Points on a hilly landscape, in no order, each with its height.
From any point a ball rolls to the lowest of the 5 points nearest to it. It stops when none of these is lower. Distance is the straight distance between rows; heights are no part of it.
Sif (h 3.52): [181 161 112 143 104 135 148 127 139  90 116 120 183 113 142 117 116 116
 161 113  99 150 154 175]
sasa (h 3.76): [111 112 163  93 140 133 136 118  90 146 101 157  66 148  92 127 127 123
 104 197 133 121 132  61]
febin (h 1.92): [140 147 118 112 105 129 139 117 144  91 136 116 139  96 132 157 107 161
 149  74 115 130 121 152]
rogu (h 3.81): [102  85 120 114 156  91 118 124 131 148 146 159 168 149 147 106 163  98
 107 177 146 111 103 147]
dup (h 5.08): [163 146 135 129 174 172 161 127  87 163  95 148  71 118  75 136 135 127
 141 171 130 147 176  96]
nevop (h 3.19): [159 191 105 135  79 165 137 107 139  99 116 119  82  88 116 165 102 184
 183 118 145 113 135 161]
Modu (h 7.46): [ 97  89 147 127 168 155 124 129 105 150 129 149 138 150 143 128 159 118
 121 207 149 133 127  81]
Gose (h 5.90): [156 100 146 183 183 154 147 128  80 170 125 136  82  88 118 131 137  80
 138 227 134 122 155  83]
zozot (h 1.64): [141 137 150 103 129 116 138 122 161 133 154 135 109 137 114 151 103 172
 123  75 130 115 113 124]
feris (h 3.09): [151 159 111 187 102 100 107 143 133  84 131  72 228 121 195 125 117  81
 146 109  86 172 142 201]
posu (h 2.35): [ 67 118 106 138 101  97 104 152 168 127 173  90 196 153 154  92 123 108
 101  60 133 109  79 189]
Kosin (h 2.58): [100 115 109 151  94  97  99 138 160 132 144  82 233 159 177  92 118  94
 112  77 117 140  88 194]
foli (h 5.64): [ 92  77 138 134 135 114 132 146 123 157 143 139 171 136 163 113 154  89
  97 185 143 117 122 119]
zin (h 5.79): [110 100 147 126 174 155 151 118  75 179 101 144  87 130 104 148 163 103
  97 218 126 125 141  70]
tize (h 1.45): [131 156 123  99 113 129 131 136 154  96 132 121  99 122 103 176 109 182
 145  71 136 111 135 129]
roso (h 3.54): [144 193 122 144  79 101 109 145 136  72 135  88 121  81 138 180  78 183
 164  52 143 111 123 189]
kugu (h 3.27): [116 120  82 180 132 103 106 155 122 123 154 119 208 124 186 111 129  75
 141 145 125 146 111 161]
penu (h 3.73): [162 121 129 174 139 129 156 131 136 115 141 121 180 102 180 126 134  64
 145 169  96 149 169 144]
lofub (h 3.10): [ 97 101 146  95 151 136 143 101 104 173 123 142  80 183  90 125 164 128
 108 154 161 123 111  45]
beb (h 3.55): [116 145 146 101 153 171 149 112 103 131 102 164  45 126  32 131 104 156
 118 111 146 122 159  66]
Bodis (h 4.40): [175 146 143 161 157 153 160 124 103 138  89 153  86  97 112 128 132  93
 154 177 117 152 177 115]
Nati (h 0.20): [163 159 123 103 105 151 117 124 148  93 112 130  93  87 110 135 120 165
 160 102 135 132 143 124]
zeles (h 2.75): [102  94 142 113 141 122 145 115 104 161 137 152  98 170 111 125 152 127
  79 160 149 118 103  68]
vel (h 3.80): [160 214 111 138  83 121 104 150 143  62 121  80 152  75 142 159  64 155
 171  65 115 119 136 194]
mukis (h 5.09): [123 112 125 172 162 143 125 135 112 146 128 147 121 104 148 129 166 111
 114 238 129 120 135 119]
nodef (h 1.14): [154 175 121  82 137 173 157 138  81 102  55 141  35 118  54 117  97 127
 155 156 148 110 183  92]
vedir (h 1.82): [104 145 142  69 125 111 117 152 138 124 170 131  92 117 118 160 117 188
 109  39 142 114  86 159]
ren (h 2.54): [ 88  99 135 108 126  89 128 114 140 146 149 148 153 175 145 106 146 127
 101 129 138 107  87 138]
Virab (h 3.48): [156 155 126 188 158 160 158 128 115 141 111 126 130  96 136 125 153 112
 162 179 119 146 157 117]
badi (h 2.71): [130 153 128 101 121 154 129 122 158 109 116 148  46 114  72 151 116 163
 137 107 136 133 140  85]
mez (h 2.04): [137 194 129 113  79 126 118 113 147  95 120 130 109  93 128 163 110 173
 183  83 114 127 137 166]
zakip (h 3.38): [118 133 138 115 121 127 132 113 134 125  81 135  31 127  71 137 127 179
 126  88 136 112 141  93]
Sok (h 1.78): [117 112 130  93 132 131 146 122 145 138 148 120  97 145 119 123 124 168
 106  86 145 125  97 118]
Kufef (h 1.84): [183 152 112 119 101 162 130 118 135  92 108 140  87 111  86 136 126 158
 167 109 134 130 155 105]
zetu (h 3.08): [ 87 159 147  91 101  67 124 167 155 146 139  89 123 146 140 158  89 198
 114  10 112 117 102 205]
mogag (h 3.99): [140 147 146  95 143 155 149 110  81 139  79 154  34 137  46 116 126 148
 148 154 142 144 170  46]
Tetek (h 2.12): [131 121 104 138 108  92 109 122 144 116 161 111 194 153 137 111  96 127
  97  73 111 111  88 178]
Tov (h 4.41): [165 169 123 144  83 123 115 127 129  72 115 102 177 101 155 101  79 131
 171  65  88 154 135 186]
fidet (h 3.04): [ 91 121 127 113 104  70 123 139 159 146 190  67 182 160 136 117  91 135
  78  28 117 115  75 200]
dula (h 4.18): [166 125 102 143 121 119 137 129 115 114 138 143 147 112 149 118 137  98
 155 130 104 157 121 127]
Zir (h 3.79): [163 152 111 161 111 110  98 143 139  98 126  94 198 131 154 120 109 123
 162  93  92 138 116 177]
fedi (h 3.24): [127 200 121 137  90 135 120 139 121  94 126  96  98  69 136 158  83 173
 198  75 128 127 117 188]
zaru (h 3.93): [121  99 135 127 143 120 125 112 126 138 130 151 129 162 129 115 136  94
 115 147 122 124 124 106]
kuven (h 5.18): [ 92  72 152 119 165 124 133 108  93 180 105 163  91 177 127 138 168 113
  96 189 156 134 121  72]
rebet (h 1.31): [112 105 124 139 113  95 114 128 132 125 153  83 181 124 140 111 102 143
 100  43 129 127 101 166]
lal (h 1.99): [119  98 130  85 122 101 110 121 153 147 165 130 124 174 109 112 143 133
 112  94 154 122  89 112]
doti (h 6.18): [141 120 144 107 171 141 147 139  91 159 143 151 144 134 128 114 140 100
 148 167 109 141 146  99]
zasi (h 2.11): [124 139 146 100 106 105 117 137 148 122 137 107 145 116 133 144 109 172
 126  30 129 122 127 179]
fif (h 2.74): [ 75 123 102 158 134  92 101 153 167 107 147  90 228 148 156  82 133  71
  84 126 142 146 108 203]
gat (h 2.55): [120 118 125  95 130 118 131 135 122 133 141 140 122 158 124 118 143 125
 111 142 140 144 101  96]
Liro (h 4.39): [163 130  87 164 134 127 143 138 122 101 123 141 169 136 149  97 129 110
 154 136 118 140 133 150]
mor (h 2.28): [167 177 107 118  84 126 133 141 146 102 115 134 128 117 141 130  95 162
 144  85 127 120 141 158]
zamuf (h 4.44): [171 144 107 153 117 122 131 141 146  98 138 131 174 120 172 137 127 106
 160 133  96 140 127 136]
Vufa (h 2.18): [185 174 114 138  95 162 127 118 128  95  91 141 136  91 128 136 115 136
 169 106 120 138 149 147]
sibog (h 3.87): [144 178 142 112 113 172 152 108 132  98 117 136  45 124  74 154 114 179
 162 125 162 123 151  96]
fov (h 5.03): [170 140 139 144 173 166 151 123  92 158  98 128  76 117  88 117 108 116
 159 208 131 160 168  94]
tevi (h 8.47): [ 88  66 161 138 161 129 142 142  97 153 133 160 128 116 114 152 191 112
  95 208 147  94 156  89]
lukug (h 3.71): [180 170  98 128  89 137 117 117 149  65 132 108 175  91 155 130  97 140
 165  68 100 144 152 173]
tane (h 3.11): [121 136 138 114 122  64 108 168 149 114 146  91 138 133 147 146 100 175
 113  27 129 138  78 214]
Viziz (h 1.00): [141 137 145 101 139 160 135 113 120 132 107 157  69 137  81 133 105 132
 123 110 141 123 132  60]
geker (h 2.50): [111 146 139  91 115  86 124 164 182 152 157  87 174 147 143 130  97 166
 111  24 107 133 102 171]
tulo (h 6.10): [ 68  89 149 135 171 109 103 129 131 169 138 132 146 151 133 130 182 104
 104 195 150 113 121 111]
noter (h 4.35): [177 157 125 160 103 139 108 135 126  83 117 102 190 131 156 126  88 121
 171  68  95 155 156 173]
Rotet (h 2.60): [113  92 159  78 124 162 134 102 116 165 113 161  51 159  85 111 121 158
 115 133 134 116 127  51]
nor (h 2.98): [162 111 133 192 154 152 158 118 102 156 129 126 164  70 151 126 129  69
 143 180 102 120 143 128]
vib (h 2.81): [117 143 104 180 106  92 103 146 152 112 134  81 205 125 174 104 130  73
 125 124  99 168 111 194]
Rigu (h 3.45): [157 155 100 100 124 204 146 110 128  83 102 140  50 115  86 148 105 150
 184 132 140 144 189 119]
Tere (h 1.17): [143 100 121 194 147 154 130 124 114 140 124 129 139  92 159 135 172  97
 131 209 114 127 151 120]
vur (h 2.46): [154  89 140 186 150 153 142 125 119 124 129 134 138  87 150 130 162  78
 138 224 123 109 149 107]
Tokuz (h 1.83): [113 115 142  89 121 125 115 110 135 145 161 136  82 158 107 119 134 156
 100  95 144 105 104  97]
begi (h 3.72): [ 68 104 131 128 149  84 109 155 161 141 153 123 174 152 167  94 143  83
 107 158 155 112 114 171]
lutob (h 3.57): [154 160 120 185 133 110 135 122 122 111 128 111 183 117 178 107 129  54
 136 138  71 159 135 156]
Pumu (h 5.21): [166 136 127 110 142 155 137 120 111 106  84 132  98 120  99 126  99 134
 157 162 119 149 168  92]
Bam (h 5.39): [140 126 135 125 154 148 148  90 108 137 112 169  82 151  90 125 134 132
 140 180 117 143 152  75]
Pafa (h 2.77): [156 152 124 125  85 109 108 150 160 102 136  94 153  89 159 156  84 170
 132  45  99 133 116 185]
gokap (h 3.47): [ 83  74 156 106 158 130 125 118 112 181 105 154  98 173  96 123 180 130
  71 195 146 113 122  63]
kone (h 4.10): [ 84 114  95 146 136  89 131 125 127 150 148 135 178 147 182 129 153  84
 102 165 126 152 120 165]
guno (h 4.54): [137  95 120 188 142 121 131 148 129 157 138 138 154  98 196  97 172 103
 118 212 120 124 131 122]
Lugib (h 3.21): [ 96  91 131  87 119 112 112 124 147 165 124 138 141 169 123 115 169 123
  84 161 140 117 109 111]
Novo (h 6.22): [104  57 146 162 171 159 129 112 121 135 106 132 124  91 133 129 190 104
  98 241 135 104 153  85]
Piv (h 2.96): [115 139 108 133 122  99 101 124 125 118 148 126 174 131 147 100 119  99
 133  88 111 135 124 142]
dapu (h 1.77): [111 150 140  75  99 106 104 127 162 116 143 144  87 150 142 163 100 184
  99  59 113 109 109 171]
rulek (h 3.23): [126 106  99 126 121 130 122 137 134  96 145 128 142 131 132 109 125 130
 119 104 122 152 115 104]
nopo (h 7.96): [109  77 159 159 177 150 135 134  87 169 126 120  89 103 132 150 162 120
  89 242 151 108 153 102]
Ganu (h 1.86): [141 136 136 104  99 125 118 136 148 118 154 117 138 137 144 127 109 160
 120  53 131 113  90 135]
Gido (h 2.87): [ 83 105  90 137 119 114  96 112 132 150 131 116 207 162 160 105 131  87
 112 121 125 119 107 164]
Vug (h 2.79): [ 88 108 124 116 119 101 113 126 136 114 138 130 176 151 141  95 144 104
 113  94 140 126  87 145]
Mub (h 1.91): [132 131 132  89 127 136 144 116 140 132 134 136  95 142 118 118 126 151
 111  93 150 114 121  97]
Ziki (h 8.13): [ 83  63 164 151 157 139 128 126 110 179  94 147 104 128 125 149 196 118
  78 242 153  93 159  87]
tirif (h 2.10): [105  99 139 101 124 138 132 113 122 162 143 155  99 173 104 134 132 143
 109 113 165 102  77  88]
Derug (h 2.66): [122 112 139  88 143 154 132 112 113 136 111 145  56 133  51 140 110 139
 112 121 133 126 148  49]
pez (h 3.56): [156 145 120 144 117 164 139 133 118 120 124 130 134 115 123 133 145 120
 173 140 125 151 137 106]
liv (h 3.85): [ 77  88 125 108 144 118 120 120 125 181 136 160 109 171 114 124 178 119
  88 192 150 107 101  82]

Where does a ball stop that starts at each point below?
kuven | Nati
Zir | rebet
Lugib | Nati
kone | rebet
rogu | Nati
lutob | rebet
kugu | rebet
Ziki | Nati
